Points on a hilly landscape, in no order, each with its height.
From any point a climber steps to the highest of the 2 points nearest to it. It stops when none of these is higher. Distance is the straight distance between rows; heights are no part of it.
dofoz: -1.739, 1.305, 0.377, 2.208, 0.646, 3.579, 0.693, 2.253, -2.220, -5.400, 3.821, -4.189, 3.024, 0.815, 0.529, 0.701, -0.821, 2.762, 1.726, 0.874, 2.514, 3.141, -0.710, -6.286, 5.889  h=34.2
buzi: -1.201, -1.883, 1.564, -2.653, 2.521, 2.178, 2.221, -6.435, -1.184, 3.213, -0.849, 0.986, 2.743, -1.247, 0.744, 1.889, -0.356, -1.714, 1.052, 0.553, 4.886, 2.425, 7.971, 0.943, 2.141  h=19.4
Ral: -1.522, -0.915, 0.352, 0.777, -1.030, -0.361, -4.220, 8.787, 1.651, -2.969, -1.158, 2.136, 0.268, 2.110, 0.959, -3.179, 4.073, 7.627, -2.877, -0.661, -2.012, 3.071, 0.215, -3.032, -0.818  h=42.0
dun: -1.751, 3.166, -0.867, -0.250, -0.339, 0.346, 5.951, 2.567, -1.976, -1.866, 0.049, -5.602, 2.298, -2.632, 2.657, -4.449, -3.439, 0.917, 1.165, 3.630, 2.667, 2.062, -1.088, -4.944, 1.340  h=47.1
gazu: 2.403, 0.653, 1.034, 0.144, -3.417, -3.424, 2.433, -1.338, -0.837, 4.432, -0.370, -0.601, -3.010, -4.726, -3.893, -1.465, 1.254, -5.442, -1.589, 0.919, 3.415, -0.886, 0.063, 7.050, -0.820  h=6.0
Sot: -2.376, -3.966, 1.377, 0.204, 2.044, 0.447, 4.527, -6.794, -2.246, 2.791, -1.207, -1.742, 0.171, 1.012, -1.416, 3.783, -0.827, -2.885, -0.137, -0.687, 4.420, 1.377, 5.163, 0.971, 1.740  h=18.3
Bodi: -1.025, 3.748, -3.804, -1.663, 2.846, 1.344, 1.550, 4.060, 0.871, 0.481, 1.951, 2.794, -3.544, -2.829, 0.933, -5.797, -2.239, -1.122, 0.779, 1.232, -3.742, -3.752, -5.378, 2.371, 1.764  h=47.4
bulur: -1.702, -0.752, -0.642, 4.173, -2.947, -3.584, -0.600, -0.798, -1.232, -0.806, -0.542, -3.013, -1.482, 4.324, -1.004, 2.951, -0.135, -4.381, -1.807, 0.790, -4.463, 0.134, -2.454, -0.089, 0.869  h=22.1
Zofup: -1.509, -1.607, -1.494, 1.274, 1.154, -0.234, 0.293, -2.188, -2.433, -0.536, 3.805, -1.095, -0.530, 3.501, 3.024, 0.871, 1.007, 1.127, -0.094, 1.121, 1.187, 2.016, -1.640, -2.323, 0.471  h=32.2
lidil: -0.351, 0.168, -2.681, 1.455, 0.255, -0.463, -3.161, 4.195, 1.451, 2.152, 0.215, 5.556, -2.603, 2.379, 0.791, -3.446, 0.431, 2.718, 0.011, 1.244, -3.214, -0.848, -4.295, 2.078, -1.183  h=43.0
zovu: 0.859, -0.402, -0.685, 0.278, -0.753, -0.165, -2.363, 0.569, -0.256, -2.085, 1.275, -0.059, 2.351, 1.605, 4.080, 1.027, 1.452, 3.779, -0.150, 1.536, 2.290, 4.379, 0.614, -2.012, -0.448  h=29.8
reseb: -3.809, -4.137, -2.629, -0.879, 9.019, 2.789, 1.113, 1.942, 0.198, -3.192, 1.173, -0.539, -0.354, 0.876, 2.863, -1.805, -1.850, 0.065, 0.498, -1.897, -0.774, -3.908, -1.648, -0.583, -0.279  h=41.0
tev: -2.580, -0.146, 0.074, -0.114, 3.559, 3.285, -0.950, -0.923, 2.279, -2.731, -1.726, -1.504, 3.455, -0.889, -2.652, 2.020, -4.840, 2.821, -0.667, -1.393, -2.416, 1.356, 1.272, -0.908, 1.166  h=31.6
dav: 2.214, 2.056, 2.749, -7.020, 1.595, 2.468, -1.851, -1.700, 1.854, -1.168, 2.656, 2.670, 2.796, -1.314, 2.313, -1.149, 2.059, 0.428, 0.675, 1.096, 2.623, 0.970, 4.982, -2.885, -0.902  h=23.0
pagi: 0.584, 1.050, -0.093, 4.018, -3.661, -3.274, 2.135, -1.070, -0.122, 0.779, -1.809, -3.748, -0.521, 2.557, -2.427, 2.114, -3.315, -2.226, -0.878, 1.586, -1.913, -0.494, -1.844, 4.582, -1.243  h=23.5
Ter: -4.177, -0.206, 1.889, 3.838, -3.223, -0.522, -2.867, 2.553, 0.407, -2.124, -0.378, -0.145, 2.803, 1.516, -4.633, -0.144, 0.928, 4.966, -0.652, 2.282, 1.169, 2.318, 0.192, -0.015, -0.012  h=24.8
kavug: -0.536, -4.687, -0.780, 1.546, 4.571, 0.993, -1.751, -2.491, -0.293, -2.766, 1.537, 0.608, -1.440, 3.893, 2.779, 1.234, 0.596, 2.798, -0.217, -1.777, -1.510, 2.268, 0.780, -4.054, -0.165  h=34.7
zimo: 0.898, 0.467, -1.264, 0.003, 0.027, -0.379, -2.301, 4.852, 1.547, 2.126, -0.532, 6.286, -0.955, -2.547, 2.824, -3.547, 1.393, 1.157, -1.067, 2.565, 0.791, -2.185, -1.757, 4.120, -3.269  h=40.3
Kob: -5.509, -0.346, -1.561, 2.279, 2.193, 2.628, -0.841, 5.818, -0.714, -2.309, -1.583, 0.246, 0.262, 1.627, -2.552, -3.145, -1.422, 0.151, 1.926, -1.563, -1.388, -3.864, -5.375, 1.742, 0.844  h=30.1
sabo: -1.374, 1.703, 0.967, -2.364, -1.870, -0.907, -2.693, -0.922, -2.871, 3.902, -4.057, 0.010, 5.418, 0.485, 6.397, 0.286, 1.164, 1.141, 3.174, 2.359, 2.644, -0.501, 7.804, 0.848, 1.690  h=42.3
lobig: -1.639, -2.300, -0.205, 2.461, -3.450, -2.490, 0.139, 0.147, -2.291, 0.190, 1.302, 0.989, 0.516, 1.885, -0.171, -4.163, 3.874, 1.953, 1.370, 3.986, 6.665, 0.554, -0.380, 1.702, -2.173  h=19.0
lepom: 4.993, 1.635, 6.016, -1.455, -3.817, -2.277, 4.623, -1.983, 1.141, 1.317, -0.302, -0.453, -2.858, -4.959, -5.082, 0.720, -1.801, -6.720, 0.226, -2.538, -1.160, -3.516, 1.372, 5.181, 0.099  h=7.5
Negi: -2.877, -0.273, 1.099, 1.713, 1.476, 2.412, -2.502, 8.355, 2.102, -2.415, -1.608, 0.931, 1.941, 1.364, -1.529, -4.287, 0.900, 6.990, -1.708, -0.419, -0.664, 0.166, 1.730, 0.667, -2.030  h=38.4
Rig: -1.677, -2.302, 1.719, -1.381, 0.885, -0.713, 1.470, -1.198, -0.644, 4.320, -0.015, -2.779, -0.392, -5.364, 5.138, -0.180, 0.370, -1.925, -1.227, 0.474, 8.493, 1.047, 2.876, 6.889, 0.862  h=33.8
nusep: -6.319, 0.022, 4.660, 1.645, -2.090, -0.202, -2.745, 2.908, 1.703, -3.695, -0.558, -1.446, 3.463, 4.879, -3.906, 1.650, 2.822, 2.729, -2.524, 0.390, 0.067, 3.289, 2.033, -3.337, 2.464  h=26.6
Der: -2.911, 2.010, 1.397, 1.216, -1.120, 2.151, 2.272, 5.123, -0.640, -0.772, -2.302, -0.298, -0.459, 1.141, -5.178, -4.221, -3.386, -0.595, 2.695, 1.143, -3.212, -3.326, -3.977, 4.669, 1.745  h=28.2
dugu: 2.181, -5.553, 0.011, -0.648, -1.365, -4.654, -2.728, -1.832, 1.845, 3.321, -5.370, -0.283, -0.248, -5.285, 1.026, 0.262, 4.849, 1.902, 0.338, 0.354, 6.540, -0.340, 4.579, 2.388, -2.535  h=37.7
ton: -2.834, -0.950, -2.049, -1.185, 6.233, 4.081, 1.376, 3.772, -0.036, -1.345, 2.742, 1.262, -2.176, -1.204, 1.679, -4.615, -1.757, -0.956, -0.911, -0.741, -2.241, -3.961, -4.283, 2.769, 0.780  h=44.2
sefu: 1.781, -0.134, 0.914, -2.397, -1.544, -0.389, 1.914, -3.539, -0.480, 5.339, -1.068, -2.754, 1.205, -5.020, 2.859, 2.069, 0.231, -3.892, 0.843, 1.802, 6.395, 0.349, 5.205, 4.108, 0.291  h=32.0
visu: -2.701, 2.007, -2.234, 1.317, 3.041, 2.103, 4.251, 2.067, -2.430, 0.014, 0.786, -5.869, 2.136, -1.664, 4.778, -2.202, -5.534, 1.112, 3.589, 1.007, 2.079, -0.176, 0.344, -2.614, 2.896  h=43.8
Nonum: -0.441, -1.752, 0.373, -0.768, 0.066, -2.729, -2.444, -3.337, -0.618, 0.645, -2.263, -0.247, -0.729, 5.374, 4.246, 3.042, 0.182, 0.105, -0.392, -0.939, -3.031, 0.704, 2.581, 0.913, -1.752  h=50.9
Gat: 2.138, -0.487, -2.422, -1.798, 2.016, -1.590, -4.270, -1.319, -0.256, -0.049, -5.437, 1.232, 1.157, -1.251, 8.943, 2.030, 1.972, 4.564, 0.523, 0.738, -1.481, 1.113, 3.446, -2.596, -2.876  h=52.6
varut: 1.358, 1.081, -1.356, -0.864, 4.892, 2.919, 1.349, -2.031, 1.543, -2.595, 2.997, 3.736, -2.393, -2.331, -1.627, -2.864, 0.035, -0.234, -1.734, 0.237, 3.316, -1.077, -1.294, -1.180, -1.250  h=48.4
vobaf: 2.803, 1.722, -2.176, 0.271, -3.391, -2.311, -1.180, -1.706, -0.138, -0.174, 3.917, -1.633, -1.005, 0.838, 2.083, 3.071, 1.400, -0.256, -2.494, -0.340, -2.439, 3.954, -3.988, -2.842, -1.163  h=13.3
tig: 5.692, 3.835, 3.354, 1.192, -4.312, -1.682, 3.184, -1.638, 1.596, 0.269, -2.471, -2.938, 0.461, -4.229, -3.004, 3.899, -4.907, -4.576, 0.709, -1.470, -1.692, -1.945, 1.069, 3.378, -1.461  h=8.4
vavos: -3.701, -1.765, -1.616, -0.963, 5.302, 4.017, -3.086, 6.033, 0.582, -4.947, -0.694, 2.788, 0.270, 1.991, -2.385, -3.377, -0.303, 2.000, 1.230, -1.846, -2.219, -2.455, -2.822, -1.284, 1.176  h=32.4
mol: -0.250, 3.673, 0.088, 0.803, -3.284, -0.987, -3.073, -0.610, -0.192, 0.038, 2.954, -4.858, 1.147, 1.272, 1.560, 4.279, -0.164, -0.898, -2.211, 1.112, -3.530, 5.961, -1.056, -1.298, 1.889  h=15.3
dudud: -3.539, -1.867, -1.720, 2.847, 0.487, -1.054, -2.388, -0.110, -1.278, -3.712, 0.869, -0.913, -1.344, 4.644, -2.024, 3.032, 2.073, -1.889, -1.983, -0.625, -2.411, -0.783, -2.565, -0.550, 1.233  h=20.6
fod: -0.370, -0.827, 2.309, -3.343, 1.762, 4.056, 1.184, -4.733, 0.628, -0.609, 0.277, 0.286, 3.067, 0.068, 0.812, 0.196, -0.658, 1.471, 1.681, 1.986, 2.852, 2.699, 5.050, -2.660, 0.497  h=20.9
rasi: -2.980, 2.308, 1.003, 1.896, -0.112, -2.157, -3.342, 0.787, -0.071, -1.026, 2.901, -4.462, 0.081, 2.606, -1.994, 4.180, 2.422, -5.075, -2.403, 1.003, -5.680, 4.801, -2.590, -2.490, 4.858  h=17.3
Gemiv: 0.771, 1.231, 3.101, 0.363, -3.761, -0.963, 3.626, -1.006, -0.306, 2.570, -1.589, 1.619, -2.298, -4.121, -7.717, -1.978, -1.079, -5.675, -0.036, 0.137, 0.443, -1.671, -0.895, 5.670, 0.662  h=6.7
naro: 1.809, 0.896, -0.032, -0.267, -0.241, 1.487, 1.262, -3.043, 0.572, 0.362, 0.777, 2.631, -2.402, 2.086, -4.943, 1.212, -1.001, -4.221, -0.898, -3.363, -3.005, -2.465, -2.671, -0.553, -0.295  h=65.3
tulen: 2.008, -3.984, 1.443, 0.988, -3.166, -5.760, -3.720, 0.537, 1.263, 4.650, -3.684, 1.273, -1.640, -3.061, -1.013, -2.152, 3.376, 0.527, -0.483, 2.146, 6.092, -1.261, 3.590, 5.632, -3.258  h=35.6
buleb: 0.523, 0.542, 0.504, 3.618, -2.884, -1.021, 1.219, 1.378, 0.052, 0.852, -1.876, -5.010, 1.990, -0.778, -1.486, 0.193, -3.384, -0.016, 0.161, 4.320, 0.950, 0.568, 0.755, 4.683, -0.956  h=24.9
Pib: 3.119, -0.601, 0.799, -1.733, 4.098, 5.283, 0.478, -1.999, 2.268, -5.000, 4.271, 2.011, -0.130, -1.551, -0.763, 0.133, 0.470, 3.221, 0.561, -0.402, 0.512, 1.399, 0.818, -3.740, -0.042  h=43.6
saka: 1.870, 1.201, 2.064, -0.038, 2.337, 3.909, 0.330, -2.383, -0.844, -6.300, 5.235, -1.094, 1.451, 0.499, -0.625, 2.218, -2.198, 3.034, 2.476, 0.317, 0.863, 4.189, -0.397, -6.004, 3.073  h=38.3
vub: 1.608, -4.431, 1.002, 0.782, 0.148, -2.960, -2.196, -4.524, 1.962, 0.830, -2.286, 3.740, -1.423, -4.041, 0.150, 0.695, 4.840, 3.618, -1.091, -0.665, 6.404, 1.307, 3.472, 0.096, -4.806  h=40.5
nuteb: -2.242, 1.150, -0.045, 0.449, 0.363, 1.112, 2.620, 2.185, 0.179, -0.164, -0.405, -2.961, 2.015, -1.157, -3.660, -2.276, -4.084, -0.814, -0.167, 1.868, -0.260, -1.934, -0.915, 3.238, 0.456  h=26.5
kalo: 5.713, 3.955, -0.636, -1.342, -2.558, 0.932, 1.595, -0.191, 1.324, 2.019, 1.711, 3.080, -1.815, 0.083, -2.214, -0.631, -1.514, -2.416, -0.144, -3.256, -4.316, -1.281, -4.360, -0.760, -0.666  h=60.6
vapa: -0.604, 2.384, -0.068, -3.050, 0.897, 1.418, -1.736, -1.222, -4.880, 3.051, -2.445, -0.189, 5.522, 2.112, 6.799, 1.992, -3.158, 0.782, 2.780, 1.472, -1.198, 1.039, 6.877, -0.257, 1.483  h=44.5
von: 2.509, -0.189, -0.596, 2.025, -1.894, -2.380, 6.170, -3.383, -0.056, 7.737, 0.994, 3.627, -6.825, -2.801, -2.773, -1.694, 3.743, -4.230, 0.082, -2.150, 3.170, -3.864, -4.040, 3.394, 0.095  h=4.4
lis: 1.513, -1.556, 3.220, -0.050, -1.218, -2.445, 0.845, -5.458, 0.830, 1.204, -1.838, -0.459, -1.768, 6.311, 1.398, 5.647, 0.666, -2.733, 0.255, -4.509, -4.196, -1.235, 2.688, 1.785, -0.881  h=53.7
tades: 3.459, 0.721, -4.247, -2.261, 4.402, 2.666, -0.944, 1.504, -0.726, -1.911, 3.357, -0.774, -2.059, 0.621, -1.401, 1.887, -0.718, -0.364, -1.796, -3.105, -5.761, 0.644, -5.237, -3.335, 0.369  h=47.8
buso: 1.977, 0.362, 2.640, -6.052, 0.066, -0.357, -3.976, -3.057, 1.415, 0.514, -3.421, 2.161, 4.102, -1.189, 2.692, 1.001, 2.250, 0.996, 0.024, -0.048, -0.291, -0.364, 6.046, -1.963, -1.573  h=25.2
mezof: -1.442, 2.609, -1.297, -1.686, 0.148, 3.055, 3.366, 1.810, -0.632, -1.510, 2.166, 3.214, -0.442, -2.568, -3.671, -7.222, 0.697, -1.452, 1.314, 1.418, 1.577, -1.171, -3.292, -0.598, 0.911  h=54.9
Turir: 0.364, -0.523, -0.229, -2.456, 1.307, 1.542, -0.066, -1.571, 2.835, 0.805, -2.026, 0.716, 0.574, -1.185, 1.613, 0.119, -1.174, 0.437, -1.012, 0.822, -0.267, -2.205, 1.586, 2.089, -3.156  h=59.4
bof: 0.513, -1.491, -0.892, 0.105, -0.652, -2.157, -3.387, 3.542, 1.267, 3.076, -1.030, 1.691, -0.352, -3.892, 1.921, -3.553, 0.332, 1.090, -0.719, 2.971, 4.743, -1.151, 1.260, 5.905, -3.530  h=37.9
fevig: 3.900, 1.146, -0.237, -0.661, -5.090, -4.883, 7.180, -2.794, -1.899, 1.502, 0.314, -2.375, -2.232, 1.248, 0.294, -0.213, -2.580, -4.431, 0.255, 0.129, -2.631, -2.718, -1.416, -2.601, -0.396  h=52.1
Nakef: -2.839, -0.326, 0.337, 0.972, 1.272, 0.182, -3.249, -0.632, -0.781, -2.609, 1.560, -1.596, -0.907, 3.554, -3.053, 5.918, 3.521, -6.138, -1.737, -1.150, -3.491, 1.307, -4.078, -3.456, 3.958  h=18.9
lubub: -4.817, 0.300, -3.378, 0.020, 1.933, 2.867, 0.373, 6.937, -3.075, -4.026, 0.279, -5.620, 1.475, 2.717, -0.853, 1.202, -2.119, -0.846, 1.954, -2.016, -2.523, -0.652, -4.987, -3.051, 4.178  h=36.6
gur: -1.682, -0.708, -0.724, 2.967, -0.945, -1.523, -5.180, 4.039, 0.415, -0.361, -0.554, 5.411, -1.498, 2.871, -1.428, -2.042, 2.274, 6.175, -1.929, 0.520, -3.779, 0.794, -1.319, -0.886, -0.189  h=46.2
nem: -2.011, 1.194, 0.655, 3.191, -5.335, -2.567, -1.674, -0.493, -1.493, -0.392, 4.265, 0.802, 1.142, 1.254, -1.719, 0.156, 5.056, 0.961, -2.038, 2.721, 3.069, 5.014, -3.015, -2.372, -0.827  h=21.4
sinok: -5.294, -2.973, 0.553, -0.996, 3.517, 1.051, -2.333, 5.531, 0.388, -2.571, -3.880, 4.451, 0.855, 3.952, -3.481, -4.393, 1.099, 3.425, -0.631, -1.095, -3.824, -0.995, 0.202, -1.535, 1.467  h=34.8
tel: 2.278, 3.169, -2.350, -0.296, -0.057, -0.746, 2.586, 2.994, 0.540, 0.716, -1.508, 2.269, -3.355, -3.918, -2.834, -4.812, -4.978, -3.185, 0.266, 1.459, -4.835, -4.945, -4.959, -1.154, 2.366  h=51.2
Sagut: -0.453, -0.129, -0.557, -0.836, 0.467, 0.819, -1.626, -0.456, -0.177, -2.620, 0.389, 4.660, 0.482, 3.682, -3.394, -1.478, 2.115, 1.104, 0.345, -0.715, -2.201, 0.044, -0.565, -0.988, -0.800  h=50.4
zaseg: 4.582, 2.990, -3.477, -4.370, 0.775, 2.312, 1.375, 0.117, 0.459, 0.014, 1.945, 1.476, -2.129, -1.392, -0.736, -1.221, -1.943, -0.961, -1.607, -0.859, -4.139, -0.014, -4.380, -3.434, -1.305  h=54.8
fif: 1.829, -1.032, 0.747, -0.893, -2.702, -2.028, -0.454, -6.444, -0.046, 4.801, -1.160, -1.320, 2.753, -3.476, 0.061, 5.542, 0.937, -1.348, 0.866, -1.112, 5.636, 0.788, 5.954, 1.704, -0.552  h=30.4
Kana: -0.906, 0.047, -1.046, -3.152, 2.473, 1.787, -1.245, -2.431, -0.523, 1.636, -4.230, 1.504, 0.997, 0.390, 6.804, 1.370, -1.235, 2.514, 2.572, 0.304, -2.563, 1.448, 6.572, -1.336, -0.652  h=47.7
mobef: 4.364, 2.017, -2.289, -1.264, -0.099, 0.618, 1.138, -4.726, 0.527, 1.406, 2.163, -2.272, 0.762, -1.005, 2.365, 3.825, -2.068, -1.305, -0.647, -1.197, -0.829, 1.237, -0.957, -2.260, -1.458  h=11.3
dema: 2.776, -0.805, 2.701, 3.561, -2.415, -0.690, 3.117, -5.277, 0.751, 1.563, -0.426, -0.584, -2.697, 3.828, -3.641, 5.431, -0.719, -5.912, 0.317, -4.243, -3.833, -3.564, 1.101, 2.578, -0.748  h=56.7
lonok: 1.121, -1.373, 2.598, -4.336, -1.103, -3.496, -1.030, -2.984, 1.549, 4.012, -4.126, -0.079, 1.156, 0.987, 1.072, 0.871, 2.337, -0.830, 0.495, -0.240, 1.437, -1.147, 6.373, 2.452, -1.528  h=27.1
Kes: 1.522, -0.221, -0.089, -3.318, 1.060, 0.923, -1.075, -0.595, 0.572, -0.016, -0.233, 1.041, 0.293, 5.371, 1.829, 0.252, -0.066, -0.064, -0.519, -1.930, -4.071, -0.820, 0.986, 1.289, -2.101  h=54.6
teref: -0.769, -0.514, -3.233, 0.042, 3.587, 3.223, -1.971, 4.098, -0.659, -3.585, 2.341, -3.545, -0.218, 2.130, 0.574, 2.396, -2.756, 0.163, -0.277, -1.613, -6.381, 0.700, -5.266, -0.948, 2.829  h=41.1
kibe: -2.769, 1.111, 0.696, -1.939, 1.881, 3.039, -1.722, 3.431, 2.346, -1.927, -0.606, -0.390, 3.715, 0.352, 0.416, -1.461, -1.951, 4.875, 0.022, -0.002, -0.206, 1.164, 4.300, -1.088, -0.417  h=34.9
Muma: 7.152, 3.932, 0.605, -0.622, -4.240, -1.693, -0.050, -3.837, 1.025, 2.431, -0.378, -1.654, 0.445, -1.656, 0.236, 4.772, -2.300, -2.454, 1.327, -1.724, -1.489, -0.262, 0.064, -0.065, -2.237  h=9.7
suve: 1.282, -2.420, 0.321, -0.122, -2.081, -2.629, -2.633, -4.464, -0.083, 3.746, -4.606, 0.330, 1.908, -0.221, 3.764, 3.853, 1.957, 1.767, 1.421, -0.008, 2.930, 0.585, 5.398, 0.736, -1.385  h=28.7
tupul: 4.761, 0.510, 2.632, 2.562, -2.620, -2.724, 3.834, -1.804, 3.172, 6.170, 0.182, 4.353, -6.193, -1.855, -0.750, -0.394, 2.848, -5.801, 1.735, -3.525, -0.524, -4.254, -2.290, 6.532, -0.971  h=3.8
seda: 3.914, 3.402, -1.868, -0.805, -2.237, -3.825, 4.878, -0.313, -0.870, 0.767, -0.395, -0.169, -2.671, -2.975, -0.557, -1.961, -3.087, -2.856, -0.278, 1.215, -3.758, -3.129, -3.810, -3.047, -0.861  h=55.2
zezus: -2.896, -5.317, -0.989, 0.311, 7.664, 2.197, 0.317, 1.240, -1.153, -5.133, 0.568, 0.175, -0.784, 3.538, 4.862, -1.194, -0.178, 2.967, 1.911, -1.684, 1.125, -1.777, 0.296, -4.223, 0.982  h=38.0
mafu: 2.927, -0.884, -3.050, 0.270, 0.621, -2.266, -5.850, -1.342, 1.788, 1.284, -2.640, 2.324, 0.041, -4.255, 5.651, 1.030, 2.467, 4.282, 0.326, 0.086, 1.547, -0.402, 1.289, -1.204, -4.288  h=48.1
fimi: 3.923, -3.259, -1.966, 1.989, 0.830, -2.247, -3.676, -3.340, 2.424, 3.121, 0.148, 4.953, -2.994, -2.762, 3.146, 2.540, 3.288, 4.327, -3.018, -2.481, 4.049, -0.832, 0.044, -0.596, -5.545  h=44.0
vil: -0.853, 1.770, -1.641, -1.596, 1.192, 3.536, 5.035, -1.391, 0.849, 0.135, 2.526, 3.356, -3.311, -4.849, -2.641, -4.047, 1.079, -2.663, -1.884, 1.341, 0.045, -2.444, -2.009, 0.680, 0.973  h=52.0
dul: -1.136, -2.030, 1.437, -0.850, -1.065, -0.210, 1.076, 2.481, 0.397, 1.188, 0.619, -1.991, 0.114, -5.646, 1.613, -2.388, -0.940, -0.500, -0.349, 3.252, 7.168, 0.285, 2.019, 6.916, -0.654  h=35.7
Lelo: 0.204, -0.494, 1.642, 1.196, 0.374, 1.818, -0.902, -1.217, 2.160, -1.802, -2.427, -1.670, 1.473, -0.754, -7.311, 3.031, -3.872, -0.288, -0.772, -1.837, -3.425, -0.720, 0.002, 2.374, 0.013  h=28.8
zov: 0.058, 0.867, 3.077, 2.432, -6.133, -1.194, -2.269, -0.161, -1.070, -2.443, 2.884, 0.253, 3.459, -0.329, -3.667, 0.343, 1.631, 3.464, 0.311, 1.951, 4.440, 4.779, -1.163, -1.334, -2.264  h=22.9
san: 1.031, 2.813, -0.792, -1.143, -2.030, 0.995, 3.597, 2.867, -1.624, -2.257, 0.928, -1.826, 1.964, -2.368, -2.888, -5.804, -0.432, 1.809, 0.274, 3.408, 1.958, 1.233, -2.741, -3.211, -0.266  h=51.0
sika: -7.252, -1.140, 2.609, 1.740, 1.514, 0.689, -1.560, 3.709, -0.666, -5.416, -0.130, -3.598, 2.999, 5.749, 0.846, 1.288, 2.234, 3.516, 0.497, -0.788, 0.122, 1.891, 2.349, -5.946, 5.184  h=28.6
birik: 4.021, 0.000, 2.066, 1.757, -1.273, 0.516, 0.266, -2.296, 1.328, 0.266, 0.557, 1.355, -3.634, 4.049, -3.243, 4.508, 0.770, -3.112, -0.908, -6.054, -6.879, -3.301, -2.765, -0.400, -0.108  h=60.7
lef: 1.162, -0.079, -0.305, 0.277, -2.513, -3.475, 5.243, 1.036, -0.885, 6.310, 0.669, 3.480, -6.499, -6.928, -1.442, -4.378, 1.258, -4.314, -2.402, 0.659, 4.192, -2.000, -2.296, 5.155, 1.097  h=5.2
Gaf: 0.398, 0.817, -0.797, 1.365, -5.564, -3.845, 0.766, -2.763, -2.351, 2.057, 2.970, -0.292, 0.833, 1.718, -0.225, -0.604, 3.999, -0.430, 0.612, 2.384, 5.365, 2.547, -3.014, -0.811, -3.638  h=20.2
Lim: -3.295, 0.038, -3.453, 2.747, 3.414, 2.238, 2.423, 4.895, -2.984, -2.679, 1.720, -5.473, 1.288, 2.495, 3.778, -0.735, -4.755, 1.069, 3.840, -1.253, -1.673, 0.239, -2.052, -2.932, 3.114  h=40.4
dip: -4.204, -0.051, -0.215, 2.591, 2.670, 2.622, -1.513, 5.170, -2.818, -4.107, 3.435, -4.361, 1.477, 3.867, 3.706, 1.933, 1.309, 2.737, 1.853, -1.003, 0.692, 3.249, 0.650, -6.205, 6.819  h=31.2

For each start below, name the point where the climber stops.
zov: mezof
Zofup: seda
rasi: gur
lubub: naro
zovu: seda
fod: gur
